Points, in no order, along strands that fork, close into loops and pass close to each other.
Two points are linked if the straight distance between their rows is under 84.7. Some points are linked to none.
J_393: [ 67  33 -19  27  69  34  30  12  60 -35  32  14 -12  -2 -27   5 -19 -20
  -1 -37  37   4 -14  23 -54   2  61]
J_298: [ 27  31  -3 -35  24  40  43  -5   3 -28  14  -2  -5  -1  -2  46  -6  -5
 -32 -37  28 -37  26  19 -18   9  23]
J_236: [ 34  20   2 -26  38 -16  35   6  54  -2  -2  -9   2 -23 -10 -47  -2   7
 -34 -41  17 -15   6 -13  -8 -33 -22]
J_708: [-46  -1   4  -3 -50  32 -23   9 -31 -11 -15 -29  -9  17  33  27  -1   4
  -4  18  -4  28  -8 -11  -4  50 -19]
J_291: [-26  -5  20 -10 -10  11   2 -15 -43  -4 -32   6   3   8  28  26  11  10
 -12  21   0   5  35 -11  -4  20 -21]
J_186: [ -7 -14  47 -37  24  -7  54 -16 -23  13  52  10 -35  11  -8 -25   3 -34
   4  15   9 -42  73 -29  26 -24  -6]
J_302: [ 19 -17   9  11   0   8  20   7 -31  -4  19 -19  -2   6   8 -25  16  -1
  14 -16  29  14  -7 -17   3   4 -28]
J_510: [ 26  32  -5  -2   5  -1  25 -12  29  -8  -2 -12  29 -28  -3 -38   3  16
  -4 -46  16  21 -71  44 -13 -14  25]
J_2: [ 25   1  -6   5  21 -27  71 -28 -15  -4  18  21   4   1 -16   1  15  -3
  10 -16   9 -29  47  11  19 -25   2]
J_526: [-66 -58  19  22  -7 -29 -62  -4 -22  25  -6   9   6  15  36   2  -8  12
 -15  42 -24  -5   6 -46  39   6 -43]
J_330: [-36 -12  49 -54 -27  14  29 -10 -45  19  11 -16 -35   1  22  13  -6  -2
  -9  -4   2 -41  54 -14   8   2 -31]
J_692: [ -1 -16  30 -17  -6  -7 -14  25  -6  15 -28 -38 -34 -15  12 -41  -1   7
 -15 -30  -1   8 -33 -27   8 -14 -52]
J_77: [ 81  15  -5  39  75   5  55   3  50 -36  49  29 -13  -6  -5  33 -15 -31
  15 -17  46 -14  62  15 -36 -33  58]
J_534: [-40 -28  -6 -11 -56 -21 -22  -9   0  34 -20 -34 -20  -6  -9  11  -9  32
  -5 -27 -15  11  -3 -15  14  14 -22]
J_731: [  9  33  -1   3 -13 -14   9   3  28  16  -5 -33  28 -21 -17 -46  -4  10
   4 -44  -8  25 -84  26   0 -29   0]
J_119: [ 70  15 -20  24  46 -17  40  10  15 -11  18  19  16 -18 -12  -5   3 -19
  10 -38  28 -13 -40  42 -14 -32  17]
J_379: [-30   9  -6 -32 -38  21 -13   7  -5 -31 -11 -45 -38  -4  20  14 -23   1
 -15   1   8  19   9  -5 -14  42 -26]
J_161: [ 15  20 -20  12  42  25 -25   9  44 -39  -7  41   9   1 -38  -4   0 -18
   8  27  11   6   1   2 -52  14  50]
J_703: [  3 -12  34 -21  -3  11  31  -9 -43  -6  18 -29 -33   7  15  -6  15   5
  -3 -21  27   0  25 -20  -5   0 -30]
J_57: [ 26  17 -25  33  42  14 -13  23  26 -26   2  52  31  13 -30 -14  25 -26
  25  13  17 -10 -19  13 -29  -3  39]
J_300: [  8 -13  18  18  12 -44  -5  19  19  21 -23   4  17 -15 -24 -46  22   3
  17 -14 -20 -16 -14 -15   1 -19 -48]
J_426: [ -9  26  -9  -5 -70  11 -36   5   9  23 -41 -30  -9 -18   1  16 -17  12
  21   3 -31  30 -56  25   9 -11   4]
J_507: [ 35  18 -24  -6   8  11 -19  26  19 -12 -12  -4  14 -10 -23 -42   7  -9
   1  -8  11  13 -20  17  -4   7  30]
J_140: [-51  -6  18   1  37 -21  18 -38 -34  -1  19  63  27  26  32  25  13 -18
 -13  51  -4 -42  48 -16  30 -20  -7]
J_263: [-23 -29   1  -5  15 -31   7   4  -3   1   5   0 -19  14   2  -8  17  -8
 -19  29   5 -11  47 -34  11  12 -25]
J_512: [ 16 -12 -27  43  75   1  11   5  11 -38  33  56  33  17   4   4  18 -22
  14  38  33   1  16  -5   0   5  30]
J_517: [-26 -34  31 -26   6 -24   5  10 -25  17  -7  -9 -47   7  14 -16   6  -2
 -24   6  -1 -22  41 -33  21   1 -32]
J_155: [ -9   5 -24  -9  22  47 -20   9  14 -44   9  33   2  22   2  38  -4 -16
 -17  19  12  -4  24 -10 -23  36  36]
J_648: [-30  -8 -13  46  15  -2 -14 -15 -30 -12  12  31  46  27  22  33   7   2
  -7  51  -5  22 -22  20   6  26  -2]
J_760: [-81 -22   3 -16 -40   4 -34 -20 -41   5   4  -7 -16  11  67  58 -24   9
 -11  37  -8   2  28 -24  33   7 -28]
J_429: [ 16 -14 -16  12  34 -34   1  25  16 -23  16  15  24   1 -29 -38  18 -16
  21  16   0   3  15 -33 -10   1 -24]
J_845: [ 49  12 -20   9  36 -32  18  21  29 -11  18   3  22 -12 -33 -32   2  -8
  23 -25   8   6 -46  10   1 -18   7]
J_562: [ 32   9   1  -1  60  40  43  -9  -8 -36  23  38  -2   7  -5  32  -5 -12
 -24  13  23 -29  73  19 -24   5  43]
J_438: [ 12 -15  -5  55  -1 -13  -5 -25 -43  14   0  25  50  32  12  27  10   6
  11  30 -21  25 -19  27  10  18 -12]
J_628: [ -5 -14  25  41 -47 -26 -38 -13   4  53 -27 -26  28  -6 -27 -24   7  23
  19  -1 -46  33 -43  21   9   4  -6]
J_412: [ -5 -18  13  24 -21 -34 -28  15   7  29 -37 -15  29 -15 -35 -48  21  13
  15   2 -33   9 -39   0   9  -5 -16]
J_485: [-29 -29  13 -35 -41 -12 -18   3   9  17  -5 -63 -35 -23  12  -9 -29  37
 -19 -65   0  -7 -22 -20  24  -1 -44]
J_296: [-56 -23   0  13  -8 -15 -22 -34 -36  11 -10  24  26  13  38  41   0  20
 -24  56 -13   6  16 -13  31  14 -30]
J_981: [-33  -4  -9 -45  -2  23 -10   2 -19 -10   1  13 -21  12  22  37 -10 -12
 -32  24  -4 -28  52 -25  11  27   1]
J_838: [ 11  13 -16 -25  20  12  -1  -7  20 -27 -16  19  -3  -6 -25   7   2  -3
   2   9   3  -3  12 -15 -27   2   1]
J_578: [ 19 -17  15  14  13 -45  36 -17 -17  22   0  26  17   5  -9 -11  22  -8
   0   0  -7 -36  32   1  23 -27 -20]
J_814: [-27  23 -26   1 -52  11 -49  15   8   8 -29  -9  -6 -18 -23  -1 -10  11
  34  29 -28  33 -51  29  -8  -4  32]
J_503: [-19 -26   2  -3 -12  -7 -16  12  -1   2 -16  -4   8  -3 -20 -33  28  13
  18 -11  10   1   0 -32 -14   6 -24]
J_256: [  3 -18  -2  -3 -37 -31 -13 -15  -7  37 -22 -35   1 -22 -23  -8  -5  30
   0 -39 -22   5 -32   2  16  -9 -19]
J_665: [-24  -4  -5  48 -44  -2 -32 -25 -25  35 -23  -6  35  30   3  23  -2  28
  20  37 -47  45 -41  29   0  22   4]
J_848: [ 44  27  -6   5   9   4  36  -7  -5  -5   6 -15  25  -6   5   3  12   2
  -2 -45  10   8 -48  41  -5   1   5]
J_41: [ 65  19 -21  31  56  21  13  23  20 -38   8  33  13   1 -11 -11   3 -21
  15   2  36  -3   2  29 -30 -10  46]
J_386: [ -3  -1  23 -34  36  10  -1  -7  14 -11  11  32 -18   6  -7   7  -6  -7
 -34  18  -1 -32  66 -40 -21 -12   2]
J_771: [ -8 -13   8 -29  -5  20   5  16  18 -24  19 -18 -31  -4   2 -30  -3  -8
 -13 -25  22   2  38 -39   2  25 -30]
J_646: [  1  32   5 -18 -21   8  -7  19  32  -2  20 -25  14 -20 -44 -79   3   3
  22 -22  -6  39 -80  23  -2  -6  46]
J_830: [  0  11 -14 -25  -1  40  -1  10 -16 -25  -3   6  -4   4  20  47  -7  -7
 -26  10  -7  -5  24  -2  -2  37  13]
J_231: [  8  27 -10  27   8  10   1  -9  15  -7 -17  28  21  -5 -45 -31  27  -6
  42   5   4  19 -45  48 -13   9  54]
J_440: [ -7  -4  16 -55  -4   2  12   2  18   0   9 -31 -22 -19  13 -23  -9  17
 -43 -67   8 -26  -7 -24   8 -18 -34]
J_409: [ 37 -11 -10  69  14 -46   4   6   3  15   2  31  42   8 -23 -41  22 -14
  39  15  -9  14 -36  30   7 -10  11]
J_181: [ 17  13  23 -54  18  32  31  -7  38 -18  27 -12 -20 -10  -7  -2 -20   2
 -48 -42  24 -23  37 -30 -26 -11  -1]
J_734: [-40  -7 -12  34 -59 -19 -64  -9   1  46 -38  -9   7   7   8  13  -8  12
  29  42 -50  42 -45   3   2   6   8]
J_445: [  8   2  -4  53  -9 -21  -3   3 -21  28  -3  12  37  18 -12 -32  27 -21
  26  24  -9  33 -46  16   7   4  30]
J_861: [ 14  17   4 -21  16  48  25   0  -1 -30  23  11 -14  14   3  22   1 -10
 -37  -4  25 -23  62  -6 -27  15  27]
J_561: [  9  49   4 -20 -39  23 -21  25  12  11 -37 -29  -7 -10  13  -9 -13   9
  -9 -13 -14  18 -48  11  -8  -4   2]
J_525: [ 22  34   3 -29  11  -3  29   7  24   0 -17  -9   4 -19   3 -32  -4   9
 -35 -40  10 -11 -32   2 -16 -34 -19]
J_422: [-24   3  13  -6 -69  -8 -62  18  26  30 -26 -46   3 -33 -28 -49 -16  25
  30  -6 -49  31 -55  22  24 -12   2]
J_551: [-10 -17 -16  37  34 -23   5 -13 -19 -12  31  58  44  28  15  14  26 -20
  16  41   6 -12  13 -24   7  -9  -6]
J_480: [  8  10  16  -8 -13 -14 -12  19  39  15 -10 -43  12 -25 -18 -68   2   7
  -1 -42 -17  11 -67  -6   6 -15 -28]
J_953: [-51 -52  37  22 -45 -24 -54   6 -12  45 -34 -26 -47  -1  35  29 -24  29
  -6  13 -40   2  16 -25  49  -3 -53]
J_68: [ 42  46 -13  -9  48  32  22   0  48 -43  13   4   2 -16 -20  -3 -10  -2
  -9 -42  27   0 -41  28 -43  -1  39]
J_680: [ -4   6  13  16 -50  -6 -34  12 -16  40   3 -33   5  -1 -21 -53  11   8
  21   6 -17  51 -74  24  -2  -8  24]
J_354: [-44 -47  34  28 -58 -17 -51 -19 -15  58 -35 -36 -19  -5  17  22 -20  39
   6  -4 -38  24  -4  -9  24   8 -51]
J_732: [-22  -5  36 -41  26  12  26 -14 -19  -8  30  24 -37  13   1  -1  -6 -21
 -21  33  10 -38  85 -19  -3  -6   6]
J_801: [ -1  17 -19 -53 -12  19 -10   0  34 -19   7 -34  -7 -28 -12 -25 -15  15
 -20 -47  23  10 -52 -10 -23  -4   8]
J_314: [ 17   0  -1  -1   6 -24   8  12  29   1 -19  -2  13 -21 -35 -42  25   5
   7 -20  13  -4 -11 -19 -14 -22 -12]
J_365: [-25 -15   5  37 -32  -2 -35  15 -19  29 -14   0  24  16   3 -32  13  -3
  11  40 -16  34 -46   2   8  10  13]
J_47: [ -4 -30  39   8  -7 -25   3  17 -14  25 -12 -18 -19  -1  14 -38   5  11
 -11 -14  -4 -13   4 -34  20  -4 -58]
J_96: [-52 -25  -8 -33 -37   8 -19  -6 -28  -6  13  -9  -9  13  33  36 -13  10
  -7  19  -8 -13  35 -20  19  38 -15]
J_896: [ -5  15  24 -37  -2  10  48  -8 -30   2   9 -13 -26  -3  14  25   6   3
 -15 -13  13 -25  48  -3  -6  -9  -8]
J_972: [ 31   9 -23  27  19 -11   0  16 -18 -10 -21  44  31   1 -11  12  16 -21
  -6   5   6 -19 -10  40   2  -3   9]
J_430: [ 19  -4   1 -15  45  12  25 -11  42 -22  30  38 -13   6 -28  -2 -13 -10
 -20  -8   5 -22  66 -34 -27   5  23]
J_935: [-15  -1 -19 -40 -32  30 -27   5  13  -7 -37  -4 -26 -21  14  36 -19  10
 -18  -4   5 -17  37  -4  -1   1   6]
J_309: [  5   0  26 -58   4  23  11  -6  14  -1  12  -8 -35 -13  -3 -14  -8   5
 -35 -37   2 -44  35 -25   6 -23 -10]
J_30: [ 15 -23  -3  12   2 -33  -6  -3 -11   7   6 -14   9   5 -24 -18   6  12
   7   0 -27  13 -10  -1  23  14 -41]
J_767: [-12 -18  18  27 -63 -27 -69   6  15  62 -45 -30  11 -26 -16 -20 -16  35
  28  -8 -50  25 -41  13  15 -16 -17]
J_348: [ -5  -8 -14 -32  -8 -10  13   2  15  -7  12 -38  -5 -12 -16 -42  -6  12
   6 -34  18  18 -42  -1 -19   0 -11]
J_103: [-12   3  -8  20  13   1   3   2 -22 -27   1  17  25  20   7  11   6  -4
   8  46   4  17   0   5  -5  26   6]
J_781: [-14 -35  23  16 -22 -39 -19 -25 -35  56 -28  -1  -1  13  13  20   4  22
 -10  10 -41 -21  11  -6  27  -6 -37]
J_406: [ 14   5  -6 -24  20  21  29   0 -26 -26  21   9   0  28  18  44   2 -19
 -17  11  -2 -23  39  -7 -18  13   5]
J_802: [-53   1  29 -48  16  15   7 -20 -31 -10  20  31  -7  14  26  24  -7 -14
 -34  49   2 -40  74 -23  20   8  11]
J_190: [ 14 -12 -18  14  57   2  17  -5 -19 -27  41  55  23  28  14  26   9 -30
   8  37  14 -16  28 -11  -1   3  15]
J_587: [-26  12 -22   0 -85  36 -62  21   4  15 -29 -32 -12  -6  28  38 -28   7
  25  20 -30  34 -34  20   9   4   6]
J_698: [-22   5   8  31 -74   2 -70   2  -5  48 -22   0  15   3  -8  -8  -6   7
  36  44 -63  40 -61  35   8  -9  30]
J_8: [  8   7   3  27 -12  -5  -8  11 -17  11  16 -21  15   9 -25 -38  15   1
  30   2  -5  44 -58  18  -4  14  32]
J_129: [ 20  37 -13   1  10  40  -1   3  -1 -29 -18  15   9   3 -12  16   6  -8
   8  10  11  11 -36  36 -45  10  33]
J_681: [ -4  36 -22 -14 -31  17  -8  11   1   1 -30 -13  -7   6   2  17  -4  -7
 -16  -8 -10  12 -24  21 -11  21  18]
J_179: [  8  33   8  12 -12  -2 -14  11  32   7 -11   4  28 -15 -50 -53  24 -13
  27  -9 -16  18 -65  38  -9  -9  45]
J_444: [-28  -6 -39  12 -63  12 -47  -3   1  33 -43  -3   2 -10  26  57 -18  25
   9  13 -26   4   8   7  26   0   2]
J_978: [-33  -9  -4   6 -26  -9 -50   8 -12  15 -35  -2  -3   8  21   4  -3  16
  -8  34 -13  15  -8 -15  12  18 -27]
J_871: [ 33   6  -6  32  75  23  46 -15  21 -46  52  37  -3  24  -2  24  -6 -26
   3  22  35 -26  75   8  -7   4  55]
J_851: [ 59  11   7  40  82  18  51 -11  22 -27  58  65  -3  -2   8  32 -14 -46
  10  28  29 -33 107  13 -16 -28  54]
J_766: [-39 -23  -6 -36  -7 -21  -8 -32 -23  17 -11  23 -11   0 -11  31   9   6
  -8  18 -22 -40  41 -13  20  -2 -11]
J_196: [ 38   0  -6  25  67 -16  62 -10   9 -21  52  64   2   3   8  21   1 -47
  28  23  22 -31  88  -7  10 -37  24]
J_991: [ 13  17 -14  -3  13  30  26 -10 -14 -29  -9  10   3  -2  -9  32   8   7
 -10 -27  19 -19  11  32  -1  18  30]
J_955: [-14  -8  22 -18 -24   2   2 -20 -29  19 -38 -24 -23  -7  25  15   2  23
  -3   4  -2   2  30  10  22   5 -42]
J_360: [  2   7  22 -31 -27  -3  -3 -12  -6  12 -39 -19 -24 -10  15  17  -6  14
 -12 -33  -5  -9  -9  -8   8 -10 -42]
J_97: [-37  -6 -24 -17 -72  14 -55  23   3  17 -23 -35 -31 -14  32  40 -36  15
  19   9  -7  17 -12 -18  14  20 -26]
J_241: [ 72  11 -22  56  85   1  41   8  48 -31  22  57  -7   1   0  28   1 -36
  17  -8  42 -29  32  29 -30  -9  50]
J_737: [-17  15 -24 -15  -5  42 -33  16  20 -18 -17  17   1   4  -9  26   3  -7
  -8  19   7   1  -1  -5 -39  31  48]
J_284: [-37 -17 -35  -9 -55  -3 -34   3   5  14 -22 -25 -10  -6 -14   4   2  16
   2  -4   0  28 -12 -12   3  22   9]
J_273: [  2 -28 -12  31  39 -41  -6  10   0 -10  16  40  35   4 -13 -14  22 -19
  20  36 -12 -12  13 -26  15  -3 -24]
J_472: [ 38   8  31 -18  45  38  52 -22  41 -23  44  28 -23  -4 -19  11 -10  -8
 -34 -19  14 -20  76 -18 -36  -8  22]
J_956: [-60 -26 -12  -2 -53   6 -52  -3 -15  25 -31   0 -19   4  52  55 -21  15
  -3  33 -23  -7  29 -28  38   3 -35]
J_397: [  8  -4  14 -50  -1 -12  40  -9 -22  12  30 -46 -26  -5   1  -4  -9  10
 -28 -54   4 -21 -10 -11  19  -4 -32]
J_929: [ 33  24 -18 -25  29  11  53 -12  28 -22  25 -22  18 -15   3 -17  -6   3
 -23 -70  39 -15 -36   3  -9 -16  18]
J_280: [ 37  13 -17  -2  36   5  53   2   3 -35  42  -3 -18  11  -7  -1  10 -15
  13  -7  31   8  38  -7 -12   0   5]
J_450: [ 29  10  -1 -30   2   4   5   4  -3   0 -16  -3   0  -6   8 -10  -8   2
 -22 -27   0 -12  -4   0   3 -14 -25]
J_260: [ 17  -1  10  24 -37 -17 -26 -12  -9  50 -42 -15  14   0  -9   5   2  25
  -8 -16 -39  12 -36  17  11  -7 -20]
J_286: [ 22  -4 -34   7  39  15  30   0   3 -40  36   1   0   3 -11  11  10  -3
   7   9  29  15  20  10 -17  29  30]
J_652: [ 11 -12  12 -31  18  -5  26  -3  -3   5   6  12 -16  -5 -18 -24  13 -18
 -16 -22   7 -38  46 -36  11  -7 -23]
J_173: [-22 -10   2 -32 -41  13 -14  17   8  -7  -3 -41 -35 -19   6 -20  -3   1
 -20 -24  19   6  16 -24 -10  30 -17]
J_31: [ 51  -4 -30  61  31 -31  13   8   9   3  -3  42  38  11 -24  -3  23 -22
  25   0  11 -14 -28  38   3  -3  19]
J_900: [-32  -4   9   2 -64  21 -36  16 -27  14  -7 -43 -21   9  15   1  -9  10
  14   7  -3  42 -43   3 -20  29 -12]
J_970: [ 52  38 -14  12  43  -4  60  -6  28 -15  28 -11  25 -14   6 -11  -9  -3
   2 -56  27  -2 -43  26  -5 -25   9]
J_408: [-28   4  18   3   1   1  32 -30 -31   3  -1  26  13  23  21  21  20  -6
  -8  15   7 -12  43 -19  10  15 -13]
J_202: [ -7   7   0 -38 -33   8 -49  21  31   6 -27 -32 -22 -36  -8 -23 -20  16
   1 -27  -6  -3 -40 -10   4 -25 -32]
J_457: [-30 -26  10  32 -37 -18 -53 -13 -19  45 -41  -3  10   9  25  16  -8  24
   2  21 -40  10 -10  -9  20  -3 -36]
J_809: [-48 -30  -2  -7 -75   7 -54  16  -2  31 -24 -54 -61 -22  40  26 -29  23
  11 -14   1   8  -4 -19  16  -2 -39]
J_960: [  2  30   8 -12 -48   2 -29  13  16  27   4 -35   3 -16 -26 -56  -4  12
  18 -15 -22  41 -89  47   5 -11  40]
J_847: [-17  -2  -3   8  18 -12  30  -3  -2 -17  -3  18  -6  23   4  -4  20  -9
  -2  16   9   0  48 -27 -13   8  -1]
J_301: [ 54  21 -15  25  33   4   7  28  13 -21  24   3  19  -1 -31 -37   4 -28
  33  -3   8  21 -60  32  -7 -21  45]
J_244: [ -5   3 -23  13  28  29  19  -2 -25 -47  30  11  19  24   1  25  13  -3
  16  33  26  16  10  19 -12  41  23]
J_980: [ 73  31 -17  39  52   2  30  31  33 -30  20  11   6 -10 -27 -29  -6 -22
  38  -2  41  11 -34  26 -41 -29  52]
J_757: [-38   6 -24 -22 -48  26 -34   4  -6   7 -45  -2 -25  -5  42  52 -19  18
  -3  22 -14 -10  28 -13  17  -6  -6]
J_568: [ 18 -10  28 -37  31  -4  62  -6  -3  -2  56 -13 -37   7   2 -23   1 -18
 -11 -13  35 -26  74 -25   8 -25  -2]
J_306: [  2  11   9  12  53 -17  61 -24  -6  -9  44  50  -3  24  15  26  23 -43
   9  24  13 -40  73 -11  10 -18  31]
J_164: [ 78  18 -10  12  69 -16  76  -8  37 -22  37  10  -6  -9   3   8  -8 -23
   7 -34  39 -29  41   8 -24 -50  36]
J_85: [  2   8   3  -3 -30   9  -6  10 -31   1   3 -49   3   3   2  -6   3  16
   4 -10  -2  37 -50  16 -18  24 -20]
J_819: [ 17  17 -11 -35  10  43   5   5  26 -32  14 -15   3 -19 -14   3 -13   2
 -11 -44  20   2 -41   9 -28   8  30]
J_670: [ 39  21   3 -20  40  31  36   7  45 -24  33  -8 -18  -6 -13 -10 -22  -1
 -44 -37  34   3  17 -18 -54  -8  26]
J_613: [ -2 -10 -34  34  49  -9 -15   5  10 -32   9  54  40  24 -19  -1  16 -22
  25  33  10  -3  -9   9  -1  16  29]
J_943: [  4 -26  16 -26  14 -11  18  11  12 -12  30 -18 -25 -10  -8 -40   8   3
   0 -32  11 -20  27 -45  15 -11 -39]
J_287: [ 11 -28  28  58 -12 -20 -24 -24 -25  36  -8  17  45  29   2  -5  12   7
   3  27 -41  26 -28  16   6   8 -25]
J_581: [-51 -40  34  16   1 -24 -19 -27 -46  23  12  14  14  18  41  11  10  12
 -10  39 -22  -6  30 -24  36   1 -39]
J_18: [-58 -42  57  -2 -20 -15   3 -36 -54  26   1   3 -19   9  24   8   1  11
  -2  15 -21 -23  53 -17  46  -2 -41]
J_971: [-56  -7  -7   5  33 -15   3 -30 -26 -14  12  52  37  26  34  49  10   4
 -30  64  -7 -22  14   1   9  -2   5]
J_572: [ 21  11  28 -21  30  11  63  -6 -37   5  31  -2 -19  18  21  29   5 -29
 -16   1  -4 -44  46  -9  -7  -8   6]
J_90: [ 25 -27  11  27   8 -53  -5  -2 -15  31 -16  12  17   4 -13 -21   9   8
   5  13 -20 -16  -3   1  17 -11 -38]
J_48: [ 36 -12 -11  12  50 -23  27  32  34 -27  28   2  -3  -6 -17 -48  10 -22
  16  -1  28   9  46 -30  -1 -11 -10]
J_210: [-10 -19  24   6 -42  -8 -49  27 -17  28 -32 -32 -22 -10   2 -25  -3  15
   2 -16 -11  21 -37 -10  19   0 -40]
J_690: [ -1   2 -33  18  30  31 -28   2   2 -26   2  39  19  13 -19  19   6 -16
  16  19   0   8 -25  26  -1  35  50]
J_538: [-15  -7   5   2 -33   9 -34  19   9  -4  -8   0  13  -2 -26 -51  25   0
  31  -4  -5  28 -28 -20 -13  11  -2]
J_326: [-73 -42  33 -13 -31 -10 -19  -9 -30  22 -14 -10 -43  -3  24  22  -6   9
  -1  14 -15 -28  38 -28  28  15 -55]
J_25: [  0   0 -17   2  -2 -16 -22   8 -10  -6  -9   5   6   6  -5  -2   4   7
  -1  33 -17  17 -15   4   8  24 -11]
J_499: [-31 -18   3   9 -83  11 -52  20   5  59 -32 -66 -29 -12  27  19 -29  23
  10 -19 -24  24 -33   2  22  -7 -15]
J_918: [-23   1  -5  23 -30   4 -12 -22 -43  28 -25 -14  15  25  24  45   0  21
  -5  30 -25  21  -9  21  -5  18   0]
J_415: [-21  15 -20  33 -25  -9 -47 -10 -17  12 -27  12  36  10  -6  18  -2  14
  15  52 -36  36 -50  49   2  18  26]
J_516: [ 22   3  10 -16   9   7  31   6   1  -9  26 -31  -8  -8   0 -28   6   3
   7 -42  33  14 -29 -18 -16  -8 -16]
J_840: [-16   4   9 -19 -56  -2 -34   7  18  25 -22 -52 -16 -25   4 -26 -29  16
   5 -35 -12  25 -84  -3   6 -20 -21]
J_951: [ -1  29  -3  -8 -35  34   3  12  -2 -15  14 -45   6   0  -5 -21  -6   3
  10 -32   3  44 -61  22 -15  28  15]
J_605: [-76   0  19  -1  -7  10 -17 -23 -33   4 -16  22  12  17  64  53  -7   6
 -29  50  -2  -9  37 -25  37   6 -17]
J_713: [-19   4 -45   2 -36   6 -34 -14  14  14 -52  13  11   0   2  49  -7  16
  14  19 -15   7  -7   8   5   0  21]
J_216: [ 28  12   0   1  23  -5  64 -21 -16 -24  26 -14  -6  -3   1   0   9  -1
   2 -34  21  -8  26  18   5  -5   4]
J_958: [-26 -10   7 -11  33 -30  40 -26 -12   2  32  47   4  24   3  18  12 -24
  -4  36  -6 -45  50 -24   7 -10  12]
J_858: [-44  18 -27  26  -5  14 -48  -2   2 -10 -26  23  28   8  13  29   3   0
   7  63 -12  29 -30  30   7  28  35]
J_730: [ 37   7 -20  -2  37 -17  22   4  -6 -10  -4  48   9  14 -18  15   2 -15
 -16   6   4 -35  23  19   6   2   9]
J_225: [ 50   5 -11   9  59 -25  60   3  18 -15  46  26   0 -10   3   7   3 -27
  18  11  25 -31  59  -5 -14 -38  23]
J_401: [ -6  30  -6  17 -27  25  -3  -4 -22  -3 -30  -4  17  10   6  37   1   6
  11  19 -18  24 -32  27  -5  36  11]
J_509: [-15 -14  16 -13 -29 -21 -13  -4   7  29 -12 -71 -22 -28  10 -33 -21  41
 -22 -51   0  20 -62   2   9 -19 -40]
J_346: [ 49   7 -20   7  68 -25  31  -8  11 -24  19  48  -2   4 -22  21   5 -29
   7   9  11 -39  34  18 -14 -21  12]
J_826: [ 39   9   3   6  42 -32  47  10  43 -12  27 -19  -2 -17 -16 -51   3 -11
  -3 -35  33   7  18 -13  -4 -35  -3]
J_817: [-14   0 -19 -25 -60  17 -67  32   9  -2 -34 -33 -23 -32   5  -5 -33  15
  11   0  -6  22 -21  -4  10  -7 -21]
J_315: [-14 -24  14  -3  -8 -42  20 -30 -33  29  -8   7   5  14  -5  15  14   5
  -8  -9 -24 -29  25  -3  23 -10 -17]
J_686: [ 65  19  -6  -2  60  35  38   1  37 -37  38  18   3  -8 -17  12 -10 -23
 -12 -27  32  -7  25   3 -46  -8  36]
J_550: [-11  -8  11 -18 -11 -21 -22  11   4  19 -47  -4 -21 -20  -7   7 -10  14
  -6 -17 -28 -19  11 -13  25 -13 -38]
J_944: [  4  44  -7 -19  -5  29   2  10  20 -30  13 -30  -5  -5 -16 -40  -1  -2
   6 -19  17  43 -61  44 -34  21  48]

A piece is all that can be reached along the links. How many separate loops has the piece of each point below (a circle has one, a figure eight two, a Y none), and how many tips (points with one link)?
J_306 | loops 0, tips 15
J_517 | loops 0, tips 6
J_422 | loops 2, tips 6
J_587 | loops 0, tips 5

A fork is a point with three links, a tip a point with one. Leave the first point through the second and follow the links. Name the first fork or tip that comes.
J_85 / J_900 | J_309
J_181 / J_670 | J_896
J_551 / J_273 | J_360
J_309 / J_652 | J_944
J_450 / J_525 | J_613

How many points has the smallest loop of links through each point below? Write 0 if it is on no loop.
J_25 | 8
J_216 | 10
J_48 | 0
J_581 | 0
